Each row is a point on a landscape with many valleys, with its height.
From any point a ball takes the steepest step (drop divided by distance) to one of its 2 nearest points. It stops when none of these is lower. Distance is the straight distance between rows; heights are no part of it.
z_784: [ -5  -2 -14 -11  20   2 -18  15 -21  -4   9   4 -12  -3  -4  -9   0   1
   4 -20   4   3 -10]  h=54.0
z_136: [-13 -20  -3 -15  -3   9   4 -18  -1  -6  -1 -16  13  14   3   7 -18 -12
 -20  17  -1   1   9]  h=17.5
z_505: [  2 -16  13  -8  -7  -3   8 -21  -8   9   0   3  -5   1   9   8   6 -22
 -15   3 -16  -1  36]  h=28.8
z_636: [ -6  25   8  -1   9  -6  22 -17  -1  -7 -10   5   6   8 -19   4   8  -7
  14  13 -13  -4   4]  h=16.7
z_379: [ -7 -13   8 -10 -14  12   2 -11  21  -2   1 -10  10   9 -10  13 -11  -4
 -17  18   6  -5 -14]  h=70.2
z_156: [ -1  22   9  -7 -12   3  -3   6  13   3   0  -9  -1   3 -18  -3   4   6
   7   3  12 -27 -19]  h=78.4
z_816: [ -2 -22  17   5 -26  -1   1 -13  21  12   2   7 -12 -11 -16  10   3 -14
   2  17   8  -3  12]  h=73.9
z_376: [ -9  -5  14   3 -23   3   3 -13  25   6   1   5 -11 -11 -14   5   7  -2
   6   7   9  -9  -2]  h=73.2
z_308: [ -7 -14  -7  -4   0  17 -14  14   6 -11  12  -5  -4  -3  -3 -14  -9  -2
   0  -7  14   5 -12]  h=67.3
z_206: [  4  -9   4  -6  -6   9   4 -11  -3  -2   2 -20  18  16  -7   7 -24  -6
 -12  21   3   2   4]  h=13.7
z_621: [ -2  -8  -2 -11  -9  10 -17  11   7  -6   4  -6   9   3  -4  -6 -14  -1
 -10  -4   8 -10 -16]  h=68.4
z_109: [ -3 -13 -10  21  19 -12  13   8   2  -6 -10  12   4   0  17  -5  12  -6
   8   4  -2  28   6]  h=54.1
z_958: [ -1  17  -3  27   6 -23  10   4  -3  -1 -10  11  -4  -8  11  -2  25   3
  21  -2   0   5  11]  h=30.3
z_158: [  3   0  -5 -19 -22 -13 -25  15  10   1  13   9  -6 -18   2  -8 -10  -1
  -8 -18  -3 -24 -18]  h=76.0
z_283: [ 11  11 -22  12   8  -7  12   4 -11   2 -19  17  -5   2  19   6  22  23
   0   4   0   9  -5]  h=20.5
z_810: [ 10 -11  -9  29   6  -6   7  12  -1   5  -9   3   1  -5  22   3  16  11
   2  -1  -3  27   9]  h=52.5
z_131: [  1 -12 -30  -9  28   8   4   5 -13   0  -9  14   0  10  13   4   2  20
 -18   0  -4  17 -13]  h=9.2
z_141: [  4  21 -16  17  10 -22   7   4 -15   2 -11  17 -12  -6  16   3  28  20
  12  -4   0   1  -1]  h=25.3
z_957: [ 13   2 -29  -4  12   5   6   7 -17   0 -20  17  -3  13  11   4   9  23
  -8   5   2   8 -13]  h=15.1
z_469: [ -2  -1   1   5 -11   6 -13   9  11  -1  12  -3 -13 -16   7  -9   7   6
   5 -14  12  -1  -5]  h=33.8
z_685: [ 12   4  -8   3  -7  -3 -19  22  13   3  20 -11 -10 -15  16  -5  13  10
  -2 -22  15 -10  -9]  h=31.2
z_18: [ 11   4  -3  -1   0   4   9 -12 -10   1  -6  -9  19  18  -8  10 -15  -1
  -3  21  -5   7  12]  h=9.3
z_928: [ 14   3 -14 -12   3  -3 -12  11 -32   5 -15   8   9  19 -12  -5 -16   9
   7  -1   6   1   4]  h=58.1
z_851: [  7  26   4  15   3 -13  20  -8  -2   2 -12   5   8   4  -9   5  12   2
  19  13  -8   1   8]  h=21.7
z_253: [ -7   0 -12 -23  17   7  -6 -10 -16   1  -8   8   8   7   4   7  -9   7
 -14  -7  -7  -9  -3]  h=16.2
z_807: [ 11  28   6  16  -7  -2  10  -3  -3   8 -13  -5  10   2  -7  11  11  15
  12   6  -1  -9   5]  h=17.2
z_47: [  1  -6   1  29  11  -7  11  11   8   9  -7   2  -8 -10  26   7  29   9
   2  -7  -5  12   8]  h=50.9
z_762: [  0  -3  11   8   3  -2   0  -4  -2  14   7   4 -13 -17  15   5  10   8
  -6 -22  -3   5   8]  h=45.1
z_558: [ 19  15   9   4   3   2  12  -4  -8   5  -5 -13  17  12 -16   9 -10   7
   8  23  -3   1  -2]  h=13.9
z_715: [-11  -5  -1  -8  -1  17  -8  12   5 -11  11  -2  -9   4 -20 -17 -14  -7
  11   4  16  -5 -16]  h=66.3
z_413: [  9  -9  16  17 -15   2  -2  -1   4  11  -1  -4  -3 -12  14   5  10   5
  -4 -12   0   8  13]  h=47.5
z_576: [  7  -3   1  11   8 -19   4  -6 -15   6   4  18  -6  -8  11  -9   7 -13
  10  -8 -17  21  31]  h=38.6
z_255: [  3 -10   9  -7 -19   0  -9 -15  -1   7   0   1   8  -5  17  15 -13   1
 -20  -8  -7 -11   3]  h=71.4
z_704: [ -1  10  -7 -18   9  -6 -21  14 -15   4  16   3 -17 -11  -1  -6   2  -2
   0 -31   5 -16 -14]  h=50.8
z_895: [-12 -13  -6 -19   5   6  -7  -7 -16 -11   3  -8   7  12  -8 -14 -27 -10
  -7   5   2  -3   7]  h=53.9
z_510: [-11   3  14   2  -8   9  12 -12  18  -2  -8  -4  -2   1  -7  11  12  -1
  -3   5   0  -4  -2]  h=72.2
z_58: [  6 -10  -5 -10 -32  -3 -16   7  28   0   3   1  11  -8   4   6 -10   2
 -18  -1  -5 -18 -18]  h=70.1
z_35: [  0  -8 -11 -19   8   0 -16   3 -29  -2  -5   0  12  16  -7 -10 -25  -1
  -3  -2   3  -3   8]  h=55.8
z_419: [ 11  12   5   7 -17   7  -6   6   9   5  -4 -13  14  -1   1   6   1  12
  -3  -3   7 -11  -8]  h=16.3
z_788: [ -7 -19  -3  14  12   0  10   3   4 -12   2   0   2   6   5 -11  -5 -20
   7  11  -6  28  15]  h=44.5
z_501: [ -4 -37   7   5 -10  11  -6  -3  10   0   9  -5  -7  -4   9  -4 -10 -10
 -11   4   6  15  13]  h=47.2
z_915: [ 11   9   8  22  12 -12  26   2  10   0  -6  -7  12   7  -2   3   7  -5
  18  29  -6  15  -5]  h=15.0
z_12: [ 14   3   9  18  -1   6  15   0   6   4  -6 -17  16  10  -5  13  -2   6
   3  20  -1  13   0]  h=17.6
z_235: [-17   8  12   1  -2  -3   8 -10   1 -10   3  12 -19 -12  -8 -11  10 -10
  17  -7  -3  -1   9]  h=39.2
z_414: [-19 -30   2 -19   0   7   3 -23   4  -3   1  -6  -4   4  10   6  -8 -11
 -23   6  -3   0  10]  h=21.0
z_948: [ 10 -11   1  -5 -24   2 -17   2  11   4   2  -3  15  -4  18  11 -16   4
 -26  -6  -8 -12 -11]  h=70.7
z_252: [ -7   0 -19   2  21  -1  -8  18 -19 -11  -2   5  -7   1  -5 -11   7   3
  12  -7   3  10  -8]  h=56.1
z_26: [ -9 -18   8 -15  -7   5   8 -26  -2   5  -5  -3   3   6  12  20  -2 -13
 -22   5  -9  -5  20]  h=24.4
z_346: [ 10   0  -9  19   4   0  17   0   0   0 -16   1  15  12   3   9   6   7
   2  17  -6  20   6]  h=14.9
z_169: [-25  12   2  -8   2   6   1  -4   6 -15   6  10 -22 -10 -13 -11  12  -4
  17  -8   5 -12  -9]  h=41.7
z_494: [ 10   6  18  13  11 -12  21  -2  10  -4   7  -6   3   5  -6  -7  -1 -21
  22  28  -9  16   0]  h=18.5
z_978: [  3   9   4  18   6 -22  11  -4  -6   2  -7  18  -3  -8   8  -5  19 -11
  17  -4 -12  12  22]  h=34.4
z_104: [ 25   6  -9   9  -6  -4 -20  19 -11  18   5  -4   9 -11  20   6   0  20
  -8 -22   4  -1  -3]  h=23.4
z_370: [-17   1  -1 -11  11  12   3  -7   1 -14  -4  -1   2   6 -11  -2  -1  -2
  -2   1  -1  -2  -6]  h=4.1
z_66: [ -5 -12  -1 -14 -20   5 -12   0  25  -2   2  -2  10   4 -10   4 -17  -3
 -15  12   5 -16 -23]  h=69.4
z_979: [ -7  -1  11  -5   0  13  16 -16  13  -4  -6 -11   9  14 -11  17  -1  -4
 -10  20  -3   1  -6]  h=71.2
z_885: [ -3   5   9 -13  -3  -9 -13 -13 -17   7  13  11  -7 -16   4  -2 -12   1
  -9 -25  -4 -13   3]  h=74.0
z_250: [ 12  20  -4  -7   0  -3  -6   9 -24   8 -15   2  11  15 -19   0  -7  10
  13   1   5 -10  -1]  h=60.2
z_375: [ -1   3   9  -9 -19  -6 -18  -4  -1   3   8   8  -4 -16   1  -4  -8   3
  -5 -19   2 -18  -6]  h=75.1
z_258: [ 20  15 -11  -1  -2 -10 -17  21   2  15  15  -6  -2 -12  20   7   8  14
  -9 -29   5 -18 -10]  h=27.7
z_9: [  9  12  18  12   6  -4  17   4   5  -7   9 -12  -5  -2 -14 -10  -2  -5
  28  25   0   6 -10]  h=21.8
z_820: [ -2   4   2 -14   2  13  -6  21  16  -1   5 -13  -3  12 -21 -10  -7  -2
   8   9  14 -14 -29]  h=65.0
z_985: [ 20   4  -3  13 -16   6 -13  13   8  12  -2 -13  17  -6  20   9   4  17
  -9 -13   4  -4  -4]  h=19.7
z_289: [-10 -11  -8  -7  11   3   0  -4 -12 -16  11  -7   2  12 -10 -21 -24 -17
   5  12   0  14  16]  h=52.2
z_373: [-2 -8  8 18 -1  7  6  2 14  5 -8 -5 -3 -7 15  9 20  7 -5 -5 -2  8  4]  h=49.2
z_531: [ -1   1  -5  -2  17  -1  -4   0  -7  15  15   6 -10 -12  11   6   1   9
 -16 -27  -3   4  -6]  h=42.4
z_574: [ -6  -9  -4   4  18  -2  -7   6 -12   3  19   5 -17 -15  10  -7  -2   2
  -3 -22   1  17   1]  h=39.6
z_639: [ -4  -8   5   3  -3   7   3  -5   0 -11   6  -8   1   5 -10  -8 -16  -9
   3   9   3  11   8]  h=50.6
z_929: [-16  -5  13  -4  -6  -3  11 -18   6  -9   7  15 -20  -4 -11 -12   2 -27
  15   5  -7   2  20]  h=36.4
z_687: [-14  22  -1 -11   4   0  -8  -1   3  -5   2   4 -15  -9  -5  -4  20   5
   6 -18   3 -23 -11]  h=44.3
z_94: [  6  13  -2 -11 -16   2 -10  18  24   1   0 -10   6   3  -6  -2   4   4
  -3  -5  10 -28 -21]  h=77.6
z_560: [ -3 -13 -22 -14  27   4   1  -9 -19   5  -1   9   1   5  13   6 -11  12
 -20  -3  -7  11   2]  h=14.5
z_954: [ 11  13  19  15 -23   3   6  -7   8  11  -8 -11   9  -1  -1  17   8   7
   1   3   2  -7   6]  h=11.5
z_426: [  6   1  -8 -18 -22  -4 -22  30  16  -1   5  -2   0  -1  -5  -9  -9  -3
  -1 -11   7 -23 -20]  h=76.8
z_5: [-19  -5  -2 -25  10  12   0 -19  -1 -10  -6   0   6   8  -2   6  -7  -2
 -17  -1  -6 -11  -4]  h=10.2
z_626: [ -9   9  -1  -5  10  -3  11 -15  -9 -11  -6   4   4   7 -12  -4  -1  -7
   6   6 -11   4  11]  h=11.0
z_772: [  1  18  -1  -9  15   1   7   6 -14  -2 -11  -2   7  18 -28  -3  -5   4
  13  13   0  -6  -8]  h=62.1
z_395: [ 15   6 -10  20   9 -16  21   2  -2  -3  -9   8  15  14  -1  -4   1  -2
  12  26  -3  24   3]  h=10.5
z_15: [ -8   3  -3   7   6   1 -11  10  -6  -3  16   3 -23 -18   7 -10  11   3
  11 -20   7   3  -2]  h=36.6
z_161: [ -3   0 -11  15  14  -3   5  11  -7 -12  -6   3   3   0   0  -7   5   2
  11   4   0  19   2]  h=55.7
z_197: [ -7  19  15   3  -9   1  11  -6  17  -1   5  -5 -14  -5 -22  -3   9   3
  18  14  10 -18 -14]  h=79.4
z_185: [  0  -9  -1   8   6  -7   2  -5  -9  -6   4   4   1   1   3 -13  -5 -14
   7   2  -9  23  27]  h=42.5
z_688: [ -2 -12  16   1 -10  -4   7 -16   3  -1   2   5 -10   1  -4  -5   4 -26
   0   7 -10   7  32]  h=33.1
z_654: [ -3 -14  10   2 -17   7  -7  -6   9  -1   3  -3   0  -5   0   0  -8  -2
  -6  -1   7   3   3]  h=48.8
z_741: [ -3  13   2 -12  16  10   3  14   1  -1  -7 -12   4  18 -25  -5  -2   3
  10  12   5 -12 -22]  h=63.5
z_606: [ -4  23  -8  -8  12  -9 -14   8  -8   4  12   1 -21 -12   3   0  20   7
   5 -28   5 -21 -10]  h=47.4
z_651: [  0   3   4 -15  -1  -5  -7 -18 -13  14   4   9   4  -8  17  13 -18   4
 -21 -18 -13 -17   1]  h=72.5
z_750: [ -4 -31   2  14   7  10   4   4   7  -7   3  -6  -3   0  13  -5  -2 -10
  -6   3  -3  27  14]  h=45.9

Call two points neighbours if one is among the 2 nearest of the other. Go from one point of each pair to the other, from neighbour to neighbour, staying as low as possible. Name the highest point that can't be avoided.
z_395, z_131 -> z_252
z_370, z_954 -> z_851
z_395, z_18 -> z_12
z_131, z_370 -> z_253

For each start below, name every point that the ball comes to, in order.
z_715 -> z_820 z_741 z_772 z_250 z_928 z_35 z_895 z_289 z_639 z_654 z_501 z_750 z_788 z_185 z_576 z_978 z_958 z_141 z_283 z_957 z_131
z_816 -> z_654 z_501 z_750 z_788 z_185 z_576 z_978 z_958 z_141 z_283 z_957 z_131
z_161 -> z_109 z_810 z_47 z_373 z_413 z_762 z_531 z_574 z_15 z_469 z_685 z_258 z_104 z_985 z_419 z_954
z_784 -> z_704 z_606 z_687 z_169 z_235 z_929 z_688 z_505 z_26 z_414 z_136 z_206 z_18
